Each scene shows the same named points in several views. A view is turned or mirrored, and shifted as a whole, has a little noise and may leave points out.
In the rows, zero is written as 128.

Scene 1
View 1
Biluk: [115 139  72  54 102 172 153 119  97 121 144 150 115  94 163 126  88  92
 150 134 177 137 161 177 111 115 169 116  88  96 106 142 142  76 146]
puf: [140 120 132  83 121 121 156 115 150 116 151 127 153  93 103 150 115 119
 118  91 156 145 156 147  99 116 120 128 134 112 116 176 153 117 142]
duze: [161 144  76  83  82 163 143 119  86  99 125 156 117 106 163 120  80 123
 152 126 165 135 168 156 102 104 180 136  90 118  97 164 115 100 134]
pitul: [107 149  63  64  96 179 134 119  89 126 132 152 101  98 174 124  95  94
 160 141 178 137 167 176 111 105 181 126  89 101 105 139 129  76 146]
dazal: [127 133 132 123 114 109 110 115 145 137 132 118 138 118 118 165 133 119
 134  93 156 140 170 148 107  96 137 153 144 128 123 164 124 136 142]
dife: [ 99 124 153 114 137  98 121 113 179 158 142 104 146 108  92 179 162 109
 123  82 157 144 164 153 105  97 112 140 166 127 136 160 144 133 149]
fabud: [149 130 136 122 107 111 123 118 142 123 131 122 140 116 112 154 126 135
 133  88 148 145 167 135  94 102 134 154 147 133 119 176 124 143 130]
Foza: [ 78 136 140 137 125 103  80 122 164 175 128 102 127 127 114 181 172  95
 144  95 157 143 175 157 113  87 136 157 167 134 138 141 123 132 152]
luru: [116 136 112  89 121 139 132 116 134 137 140 128 127 101 131 152 124 103
 141 106 162 139 168 163 108 106 143 132 133 113 121 154 142 106 146]
ronup: [144 139 140 153 104  97  88 121 144 134 115 114 131 133 121 173 141 134
 141  86 145 142 178 129 101  82 143 172 155 147 125 171 105 157 134]
Ponop: [189 109 130  46 127 125 214 108 154  85 169 142 178  67  84 128  74 143
  94  85 158 149 138 137  86 141  98 105 123 100 106 202 185 117 133]
dogak: [157 139  84  68  94 164 159 116 100  98 133 156 129  87 155 123  75 120
 144 123 169 138 161 160 105 117 158 120  92 111 102 164 139  95 134]
nad: [173 122 102  43 110 152 192 113 123  89 156 146 155  73 125 120  69 129
 119 107 165 140 149 149  96 132 133 110 102  99  99 179 162  97 132]
View 2
Ponop: [146 124 119 150  76 168 101 113 103 184 172 117 121 147 206 154 146  98
 106 112  79  69 197 164 130 127  56 167 180 123 155 172 154  67 127]
dazal: [118 135 133 100 133 139 135 101 135 140 148 129 106 134 151  96 107 123
  85 139 147 126 137 107 156 128 134 144 162 139 140 113 117 124 106]
puf: [136 145 120 112 106 145 127 108 125 160 154 123 110 138 169 116 125 110
  89 128 117 101 170 132 141 134 102 145 172 132 142 141 133 107 110]
dife: [103 164 124  72 122 133 157 108 117 154 156 127  85 143 123  82 103 112
  65 149 144 120 160 110 159 134 121 120 168 129 110 122 131  92 107]
Foza: [114 168 129  63 140 123 164 102 139 135 143 131  90 133 119  64  98 121
  70 150 161 142 141  91 162 138 152 114 159 140 115  97 120 127  96]
fabud: [116 118 137 115 124 144 119 105 124 146 155 125 107 135 158 108 112 124
  92 142 147 117 135 111 158 121 131 158 169 140 146 116 110 118 114]
nad: [171 130 119 149 100 163 102  99 135 162 144 125 133 128 227 144 157 100
 120  98  84  91 188 161 124 135  76 162 166 133 172 158 142 121 107]
dogak: [173 112 127 156 120 165  99  94 161 148 137 135 139 115 237 145 158 111
 124  92  98 105 166 152 128 134 104 168 163 146 177 139 130 153  99]
luru: [134 158 129  93 119 135 144  96 143 146 145 130 105 134 159  89 116 110
  88 126 133 121 166 121 146 138 122 129 159 134 130 122 134 121  99]
pitul: [193 155 120 116 147 145 129  77 199 132 102 148 135  94 222 110 154 108
 119  80 109 136 170 135 116 153 124 128 144 151 163 114 137 201  69]
Biluk: [189 156 118 119 130 150 128  84 184 142 116 139 133 104 222 116 158 101
 116  80 100 126 186 147 116 151 113 135 152 144 160 129 147 176  75]
duze: [171 119 132 140 127 154 106  90 166 141 131 136 134 112 223 135 150 117
 122  91 109 114 155 141 129 132 116 159 156 145 176 129 126 166  98]
ronup: [100 117 143 102 137 136 131 103 129 135 156 134 101 133 139  92  92 137
  88 154 171 128 110  91 175 118 154 155 164 143 137  97  96 129 113]
View 3
duze: [141 167 110 136 124 141 107  96 129 155 139 124 119 129 163 129  94 100
 110 108 174 171  67 129 101  84  91 130  28 178 118 131  97  79 123]
Biluk: [171 170 101 153 103 136 148 109 120 151 149 120 108  92 190 140  95  95
 142 117 173 169  65 146 106 112  61 146  48 184 114 147 105  76 146]
nad: [142 178  60 103  98 116 120 139 128 154 111  99 109  63 181 122  84 103
  96 104 204 155  77 164 110 105  59 135  54 143 102 151 133 120 136]
luru: [168 158 103 109  92 122 184 133 118 112 160  94 130  83 156 114 112 113
 114 132 165 133 132 109 115 121  99 169  93 133 126 129  77  91 129]
ronup: [152 146 128  89 115 128 160 118 122  97 154  93 151 123 118  95 125 123
  88 134 151 124 158  67 114  89 154 161  83 110 129 101  51  84 103]
dife: [179 151 107  91  83 111 209 145 112  88 164  75 137  70 144 100 120 120
 104 139 159 114 169  99 124 127 115 178 119 103 130 121  60  99 122]
dogak: [147 169  93 129 112 132 121 115 126 155 135 114 117 100 172 128  89 103
 113 107 182 164  67 141 104  97  73 139  37 171 111 139 111  91 133]
puf: [153 163  83  92  90 115 161 137 121 121 136  88 125  68 163 108 100 112
  97 120 178 139 130 122 113 114  94 159  86 117 116 138  94 114 127]
pitul: [172 159 119 169 107 147 143 102 117 148 167 128 116 112 182 144 101  90
 146 122 166 171  63 132  99 108  65 146  40 201 122 142  91  61 141]
Foza: [187 143 130 115  94 126 213 126 114  86 188  91 144 104 136 106 130 115
 126 150 130 117 170  74 116 121 132 186 108 126 140 108  39  72 120]
fabud: [147 154 109  85 102 120 150 124 119 114 144  83 143 105 135  99 114 120
  88 124 168 128 142  95 111  98 131 152  75 108 124 115  74  98 110]
dazal: [156 153 115  97 101 122 172 128 116 109 157  91 142 100 140 104 118 118
 101 131 157 125 142  95 116 105 126 160  82 122 131 117  65  90 118]
Ponop: [130 178  44  61  85  94 135 158 129 143  95  70 107  32 171 107  81 110
  71 102 221 142 101 167 117 111  67 137  80  99 101 149 132 145 133]
View 4
pitul: [182 164 107  71  52  61 127 114 139  93 137  85 206 160 149 191  96 204
 147 131 125 128 163 118  96 180 199  77 152 188  63 168 172  81 115]
dazal: [120 170 139 116 148 102 136 139 116 127 147 126 119 170 179 122 137 128
  89 126 129 158 163 115  86 145 161 112 134 139 110 179 128 106  84]
Foza: [132 158 128 129 148  98 128 119 153 146 141 125  96 161 190 114 106 132
  85 124 139 150 184 120  89 121 161 143 115 145 146 203 128 111  54]
fabud: [103 176 152 111 147 100 135 141  99 114 146 136 121 172 171 124 154 122
  83 127 121 159 157 115  78 147 154 100 144 124  95 173 119 106  97]
dife: [114 138 124 137 171 126 132 124 118 154 139 149 102 148 197 109 123 127
  78 137 144 161 155 121  80 144 157 121 104 141 134 182 116 109  66]
luru: [124 143 123 120 138 110 131 126 112 137 137 130 134 155 185 136 123 143
  96 140 138 152 150 123  84 158 168  98 119 152 106 170 131  99  85]
dogak: [139 160 130  84  90  88 136 136  92  96 147 116 192 168 149 168 144 164
 125 138 124 149 132 113  82 187 182  60 162 157  40 149 148  87 129]
ronup: [104 192 154 113 155  90 134 140 118 114 142 122  99 180 171 115 147 113
  75 113 122 153 181 116  85 124 149 127 145 119 115 201 117 115  82]
duze: [145 183 141  73  87  72 137 140 106  76 150 103 186 179 141 169 141 167
 118 122 116 142 151 115  87 178 183  67 171 156  43 163 148  90 127]
puf: [109 141 129 118 146 122 137 135  82 138 139 141 142 155 173 133 147 137
  97 146 141 166 131 119  78 172 163  83 128 144  84 149 127  95 101]
Ponop: [ 91 120 135 119 161 149 148 145  30 132 140 165 168 146 170 142 185 131
 105 164 137 186  86 112  66 208 157  36 136 141  40 110 119  88 133]
View 5
fabud: [109  90 153 133 120 100 141 157 110 145 132 146 105 122 152 129 121 112
 111  99 114 134 128 137 124 116 184 107 108 150 141 139 149 135 128]
luru: [116 111 165 154 141 130 145 134 106 137 135 138 134 107 153 156 116 103
 118 101  80 128 144 159 115 139 179 107 126 135 140 149 150 118 134]
nad: [ 89  80 164 129 151 151 179 127 115 113 134 155 166 128 187  99 118 113
 218  92  78 167 135 182 153 120 144 101  74 161 176 130 168 134 171]
puf: [114  99 173 143 132 129 155 145 113 134 130 139 138 126 158 126 118 115
 143  97  76 144 144 167 133 128 173  98 118 165 159 148 153 136 150]
ronup: [123 105 156 149 118  98 130 164 107 152 138 143  91 115 138 158 122 113
  71  96 115 125 131 123 111 126 197 111 131 141 125 141 143 126 117]
dazal: [119 102 159 151 131 112 138 153 106 144 135 144 112 109 150 146 120 108
  96  99 106 129 130 136 116 125 187 111 117 138 133 140 151 127 123]
Foza: [139 124 162 166 131 116 118 151 102 156 136 131 107  99 138 181 116 102
  56  94  92 109 142 132  96 138 202 110 153 117 119 153 137 109 106]
Ponop: [ 99  71 185 131 129 134 178 148 122 120 123 135 152 160 170  75 124 120
 211  94  50 167 137 195 158 124 155  83  97 211 195 153 155 157 176]
duze: [ 83  82 132 124 159 137 161 122  88 118 148 174 158  89 195 129 114  99
 184  99 141 159 123 139 129 109 140 128  55  95 136 103 173 115 152]
pitul: [ 86 111 142 142 180 171 164 102  84 113 156 168 182  69 200 168 105  88
 175 100 113 147 139 156 117 121 145 133  74  68 128 105 175  98 143]
dife: [133 120 176 162 122 119 131 152 115 149 129 126 111 124 137 156 124 109
  87  96  62 117 144 154 114 140 200  93 158 159 144 161 133 122 123]
dogak: [ 82  88 146 129 158 143 170 123  98 114 146 161 168 100 194 121 112 102
 195  98 115 161 131 161 137 116 144 119  66 115 148 111 170 115 162]
Biluk: [ 91 108 151 141 175 170 171 101  90 110 146 159 185  83 196 147 106  96
 185 101  94 152 145 172 127 126 142 119  81  93 142 120 169 100 155]

In a view up to two points have been moved. Name them for each view, in the order of its rows, or write -.
view 1 -> luru
view 2 -> dogak, duze
view 3 -> -
view 4 -> pitul
view 5 -> ronup

Scene 2
View 1
bonel: [140 151 131 113 121 131 118 127 112  98 107 170 114 111 137  95 132 162
  94 151 115 151 108 128 112 107 128 101 121 114 118 155 107 121 145]
bamer: [125 145 145 114 108 123  98 133 109 113 106 162 130 109 145  90 109 166
 102 173 123 162  87 140 122 129 126  88 131  98 121 150 132 138 158]
losip: [155 152 123 103 123 130 147 122 122  83 102 178 100 119 136  86 162 164
  91 132 113 144 126 111  96  89 126 112 109 132 123 155  80 113 130]
saru: [126 155 115 184 192 171  85 121  53 116 174 132 163  81  92 155  53 115
  31 194  85 146 112 169 164 121 166 100 161  86  65 174 156  92 178]
kozo: [140 155 121  95 114 112 137 137 121 115 102 178 135 118 152  96 142 159
 102 160 116 155  93 105 116 123 120  98 111 113 130 149 105 122 143]
nepug: [148 164  99 110 140 121 152 137 108 117 119 173 150 114 138 119 142 140
  78 163 101 151 103  93 123 117 128 109 112 117 118 158 102 101 142]
Zar: [153 159 113 132 153 145 137 118  97  93 129 166 120 107 117 113 130 143
  65 145  98 141 127 122 116  95 141 113 122 122 100 164 100  96 143]
noba: [145 154 120 125 139 138 125 125 101  97 122 163 122 105 126 106 126 151
  76 157 108 147 115 129 118 104 136 104 125 113 105 159 110 108 147]
puner: [147 148 140  82  90 110 137 128 139  91  79 184  99 126 157  66 166 181
 118 131 129 155 105 111  92 104 111 100 103 127 141 149  89 134 128]
tido: [142 144 143 122 121 140 110 118 110  84 109 165  98 109 127  84 129 166
  90 143 115 147 121 142 105  96 132 102 128 117 110 157 108 124 144]
rem: [134 156 118  89 109 106 136 147 123 125  99 175 147 116 157  99 140 159
 108 170 119 162  81 101 118 136 117  93 112 106 134 146 115 126 144]
mamo: [140 158 116  94 117 111 140 138 119 115 102 177 137 116 150 101 144 158
 102 160 114 155  93  99 113 123 121 100 110 113 129 150 104 122 140]
fuz: [133 156 117 131 148 136 115 132  90 116 131 157 146 101 125 120 105 141
  72 174 104 150 100 132 135 121 139  99 132 104 103 161 126 109 158]
Sor: [150 175  78 136 180 136 156 134  84 123 148 163 169 100 117 152 124 116
  45 174  81 142 110  95 141 117 145 119 117 114  97 165 108  78 150]
guzik: [142 145 139 169 165 174  93 103  77  76 145 142 101  93  94 110  92 145
  51 148  99 136 142 175 124  83 156 109 148 110  77 171 122 103 157]
Nub: [147 160 116 101 126 120 146 133 117 103 106 178 125 120 143 100 153 158
  94 149 111 149 107 104 107 108 124 106 110 123 125 153  94 113 134]
View 2
Sor: [101 143 161 164 164 169 145  83 141  85 112 141  79 162 128 178 197 115
 149 164 171 105 127  99  99 135 124 142  58 150 118 153 138 113 130]
nepug: [124 138 162 153 164 159 144  89 139  96 103 174 126 144 141 138 176 109
 141 162 168 101 150 110 134 140 133 138  95 154 124 133 146 111 144]
saru: [100 135 144 163 123 153 136  92  99 113 113  68  40 130  74 222 177 158
 115 194  88 126 139 100  50 108  94 175  43 114 130 141 124 116 120]
noba: [130 132 144 163 153 151 135  92 126 114 106 144 115 117 114 144 149 130
 123 170 141  94 147 110 133 156 127 152 106 140 127 129 142 107 145]
bonel: [138 134 147 158 150 143 139  96 123 118 101 156 139 109 123 129 142 127
 121 171 139  97 160 117 150 156 131 151 122 144 132 120 145 106 150]
rem: [142 137 170 137 153 143 146  95 119 108  89 187 164 130 152 115 171 107
 134 167 146 116 186 119 152 121 128 137 116 146 132 113 149 110 150]
bamer: [145 134 155 138 131 129 138 101  94 133  90 150 149 104 121 132 146 133
 112 186  98 123 190 118 136 120 115 155 119 128 137 102 140 112 149]
Nub: [136 134 157 150 160 148 141  93 132 107  98 179 146 125 144 120 158 110
 134 162 160  99 161 114 155 149 135 141 117 151 130 121 150 110 153]
mamo: [137 135 160 146 156 146 142  92 125 108  95 185 155 126 149 116 160 108
 134 166 154 105 172 117 155 138 132 140 119 151 130 118 148 108 152]
tido: [143 130 135 165 148 141 133 100 122 129 106 145 134  92 111 131 122 135
 113 172 129  87 152 114 154 171 133 158 133 136 135 118 145 104 155]
losip: [139 131 141 167 167 150 136  92 147 111 105 172 143 107 130 113 132 117
 127 156 170  73 138 114 171 188 145 142 137 153 127 124 151 106 156]
fuz: [122 137 154 154 144 149 140  94 115 112 104 135 107 127 115 159 168 131
 124 178 127 112 157 108 113 127 117 154  90 136 128 127 139 111 140]
guzik: [121 130 119 181 137 147 127  94 120 129 119  86  68  97  67 179 126 159
 106 183 107  82 120 105 106 175 118 174  98 124 132 136 132 106 137]
kozo: [140 137 161 146 155 145 141  95 125 110  94 182 157 123 146 117 158 112
 130 164 153 104 171 115 156 141 133 140 119 147 129 118 149 109 152]
Zar: [123 134 141 170 158 158 137  90 139 105 113 139 101 122 110 151 150 128
 126 167 155  85 127 107 131 170 131 151 101 145 124 139 141 107 143]
puner: [156 132 148 155 162 140 137  97 133 121  92 198 184  98 144  87 124 111
 123 159 159  83 168 122 192 175 147 138 157 151 133 108 153 104 165]
View 3
tido: [125 150 187 102 141 116 132 117  72 133 106 124 132 100 152 172 115 129
 151 132 154 136 132 123 158 119 158 136 137 172 130 119 100 117 152]
kozo: [112 157 180 142 150 134  93 114  94 150  90 134 110  99 149 180 136 122
 167 131 145 153 133 115 143 132 143 148 108 189 115 139 138  99 154]
guzik: [130 124 193  81 140 111 180 127  48 102 128  84 151 125 157 156  74 116
 125 153 157  93 126 131 140 109 141 145 102 115 129 106  82 154 129]
Zar: [109 147 196 121 145 130 118 117  76 132 124 109 131 119 149 159 110 117
 142 147 132 136 136 127 144 127 140 139 100 150 121 139 104 110 146]
noba: [114 143 189 120 146 130 124 120  76 131 112 112 129 113 154 168 110 118
 148 143 143 133 131 124 141 125 139 144 101 153 121 128 114 120 145]
fuz: [117 134 181 129 150 132 135 123  79 128 103 103 121 116 156 174 100 109
 150 147 154 113 125 119 124 125 125 159  75 144 113 128 138 138 138]
nepug: [ 97 154 189 151 153 148  91 115  93 144 113 112 115 116 148 168 122 111
 154 146 127 147 134 122 130 137 127 149  75 158 112 153 135  99 149]
puner: [117 169 185 125 142 124  84 108  91 158  94 154 117  87 146 177 151 138
 168 116 144 176 140 115 172 126 171 127 158 216 129 136 110  80 170]
rem: [109 158 171 153 149 139  86 116 103 154  80 140 103  98 150 186 137 123
 173 127 152 154 131 108 137 132 139 153 102 195 110 140 156 106 158]
saru: [122 105 178 110 152 129 192 137  58  93 112  64 135 138 166 163  52  92
 129 168 168  61 113 123  95 118  98 180  29  86 107 109 135 190 114]
bonel: [116 149 187 116 145 124 122 118  79 136 108 121 127 108 150 170 116 123
 150 136 146 140 134 121 151 124 150 139 119 167 124 131 109 112 149]
losip: [108 162 199 119 145 127  97 110  80 145 122 127 129 108 144 162 132 129
 150 135 125 165 141 126 165 129 161 124 136 176 128 142  91  84 157]
Nub: [107 163 187 134 147 136  91 112  90 148 109 128 118 106 147 170 132 123
 158 134 131 159 138 121 150 135 148 138 115 177 120 145 116  91 155]
View 4
nepug: [110 140 186 140 113 115 134 139 115  80 129 144 152 179 155 141  86 127
 140 122 143 145 135 136 119 156 137 150 123 132 112 125 146 142 103]
rem: [ 90 155 188 133  85 100 138 136 117 105 114 138 146 166 175 164  93 104
 135 104 114 143 108 129 131 162 150 171 104 128 123 124 169 150 107]
mamo: [ 92 151 193 136  92 105 137 142 120 100 117 136 151 166 170 147  96 107
 135 102 131 143 119 128 130 167 158 162 107 127 113 123 162 144 103]
Nub: [101 148 198 137  98 113 138 153 124  94 119 134 155 166 161 126 101 104
 134  99 148 148 133 129 130 171 164 156 115 128 104 124 155 138  99]
bamer: [ 81 178 144 141  85  88 131 126 124 130 121 140 128 142 153 149 118  78
 148 123 134 122  97  95 125 140 154 155  69 133 134 112 160 123 105]
puner: [ 82 158 217 131  72 108 143 172 135 114  98 125 159 153 172 122 116  73
 124  70 147 154 121 123 151 192 200 168 104 123  98 123 174 139  96]
bonel: [ 96 160 176 140  97 105 136 144 128 107 123 137 147 154 149 124 113  89
 141 108 157 137 125 110 127 159 167 148  99 130 109 118 150 124 100]
guzik: [114 169 119 154 137 105 129 133 136  98 152 148 136 141  96  81 128  90
 161 150 218 113 143  80  99 129 145 104  85 136 106 110 109  78  98]
kozo: [ 92 153 188 134  91 105 138 144 120 102 114 137 149 163 168 145  98 100
 134 101 133 144 118 126 132 164 159 162 104 129 113 122 164 142 102]
losip: [101 146 206 134 100 117 141 168 134  92 117 130 162 161 154 102 110  94
 133  87 175 150 144 124 135 182 181 148 119 125  86 121 150 128  94]
Sor: [129 132 157 149 148 119 130 118 104  55 152 154 148 187 133 136  74 158
 152 158 158 137 148 137  98 135 103 132 132 139 120 129 123 134 105]
noba: [106 158 162 142 112 109 134 140 126  96 132 143 144 157 138 118 108 102
 144 123 171 134 133 111 118 150 150 138 101 131 110 119 138 118  99]
saru: [122 169  72 159 156  98 123  88 110  90 170 164 115 154  91 127 103 126
 175 200 185 101 128  84  76  90  88 105  79 144 145 111  99  92 108]
Zar: [114 148 169 146 126 117 133 145 123  82 138 142 152 165 131 106 105 114
 145 129 182 137 146 116 113 156 149 132 115 131 100 120 130 116  97]
tido: [ 97 165 169 141  96 105 137 152 135 112 121 134 145 144 137 106 125  77
 143 106 178 132 128  99 129 161 177 141  91 128 104 115 147 111  96]
View 5
puner: [139 136 143 106 137  92 127 151 159 159 154 121 122 139  94  92 168 131
 145  84 135 126 151 123 197 115  56  88 150 111 133 127 127 180  74]
Nub: [130 154 132 108 148 100 138 135 143 152 157 140 138 144 110 129 139 130
 138 101 133 132 151 125 157 120  78  98 161 118 146 141 135 156  90]
nepug: [125 158 129 108 158 102 145 128 127 146 159 155 160 140 125 153 117 126
 133 118 135 141 155 123 137 123  98 108 169 122 157 144 145 136 102]
fuz: [122 137 103 136 130 116 156 125 146 158 166 173 151 148 111 150 119 145
 118 143 107 142 162 123 123 117 123 122 162 109 168 138 126 129 135]
rem: [123 115 143 101 148  88 137 143 133 153 156 154 159 133 114 123 132 122
 136 124 131 147 159 121 186 126  95 108 168 104 163 114 136 156  93]
kozo: [128 130 136 109 145  95 137 139 141 152 157 149 150 139 110 124 138 128
 140 114 132 142 157 122 172 122  85 105 163 108 155 127 136 156  94]
Zar: [129 179 101 130 139 126 150 123 151 157 163 148 132 154 109 151 128 145
 127 110 117 127 154 124 109 117  94 107 158 124 145 162 131 135 119]
mamo: [128 132 135 106 147  93 137 139 136 152 157 148 151 137 114 125 135 128
 137 115 133 140 156 122 172 125  86 103 163 108 155 126 137 156  92]
bonel: [130 140 119 127 131 107 144 139 158 161 162 149 132 147  97 120 145 142
 134 115 117 132 156 124 153 115  91 107 152 109 150 134 123 155 106]
noba: [128 155 107 132 133 118 149 129 154 158 162 154 135 149 105 141 136 144
 128 120 112 132 157 124 126 115 100 112 155 115 150 146 126 143 120]
Sor: [116 184 107 118 163 119 154 111 116 141 164 175 170 149 139 190  88 132
 123 137 125 143 157 123  89 127 123 118 177 130 165 164 152 109 127]
guzik: [131 172  65 169 103 148 168 122 180 170 176 164 107 166  88 146 140 173
 116 131  82 117 160 125  72 101 117 127 141 111 148 164 105 126 163]
bamer: [124  94 115 135 112 103 151 143 160 166 166 168 142 141  92 110 142 145
 124 146 103 144 164 118 170 115 114 122 154  88 169 107 113 157 127]
losip: [136 173 126 115 144 109 136 136 155 157 158 125 118 149 100 119 156 137
 143  85 131 125 147 128 151 113  63  89 150 124 130 152 132 160  87]
View 6
guzik: [144 144 102  87 115 126 149 192  99 177 183  88 111 123 107 141 122 170
 108  81 154 168  88 105 105 113 157 116 159  87  77 135 133  77 143]
nepug: [109 159 131 145 144  91 150 134 141 125 128 123  86 138 147 136 118 110
 101 126 145 140 114 142 153 105  96 135 172 115 121 105 126 112 150]
mamo: [ 86 145 144 161 147 101 147 134 140 128 152 104  79 123 163 148  98 112
 120 141 129 138 127 140 152 105  88 153 165 113 119  99 127 117 155]
fuz: [117 139 108 127 129  98 145 156 131 134 145 112  97 117 128 148 123 132
 101 114 142 171 103 115 120 124 127 133 168  92 110 108 118 102 158]
Sor: [142 166 103 117 138  78 150 142 139 121  99 144  98 153 119 126 150 112
  70 103 165 157  95 134 140 109 120 111 183 113 128 111 120 100 146]
rem: [ 76 140 140 169 149  97 144 124 149 118 146 105  77 113 166 156  97 103
 121 147 122 148 129 135 149 115  86 161 165 105 124  89 121 120 162]
saru: [159 124  55  88 107  89 146 186 118 135 129 120 115 110  82 142 160 150
  72  78 159 216  70  81  78 144 179 105 174  62 105 119 104  75 162]
Nub: [ 95 158 150 146 147 112 149 135 132 143 159 106  84 134 160 141 101 121
 120 132 137 127 125 145 158  99  89 147 165 121 111 108 136 112 145]
bamer: [ 82 115 119 151 132 111 139 151 132 133 177  83  87  87 150 168  96 131
 130 135 116 176 119 103 115 134 118 164 157  80 103  97 115 109 172]
noba: [114 149 127 125 134 108 148 155 122 150 160 103  92 128 137 143 109 135
 111 111 143 147 111 127 135 106 114 137 163 105 104 114 129 101 148]
kozo: [ 77 140 144 164 148 104 145 130 142 128 156 101  79 112 168 152  92 110
 122 147 124 142 129 135 150 111  86 160 164 107 118  98 127 120 160]
puner: [ 71 152 176 165 150 128 146 133 129 153 192  81  73 120 181 152  70 126
 147 146 120 109 142 150 168  91  72 169 154 121 100 108 144 120 146]
Zar: [129 161 128 116 136 109 152 158 118 153 154 110  97 143 131 133 117 137
 105 104 153 138 106 136 141  97 116 124 167 113 102 123 134  97 139]
bonel: [ 99 144 140 139 139 117 146 150 126 145 173  93  86 117 150 148  98 133
 126 128 130 143 120 131 139 108 106 149 159 105 103 111 132 107 152]
tido: [102 145 141 130 132 131 147 161 114 163 190  81  91 117 150 150  92 148
 134 117 132 140 119 127 137 106 112 146 156 101  89 118 135 102 146]
losip: [ 99 167 162 136 144 123 151 145 120 162 175  96  85 140 160 138  93 133
 129 123 142 111 125 153 168  83  88 145 160 127  98 119 145 109 134]

In a view up to two points have been moved. Name them for each view, in the order of its rows, or write -.
view 1 -> bamer
view 2 -> Nub
view 3 -> Zar, bonel
view 4 -> -
view 5 -> -
view 6 -> kozo
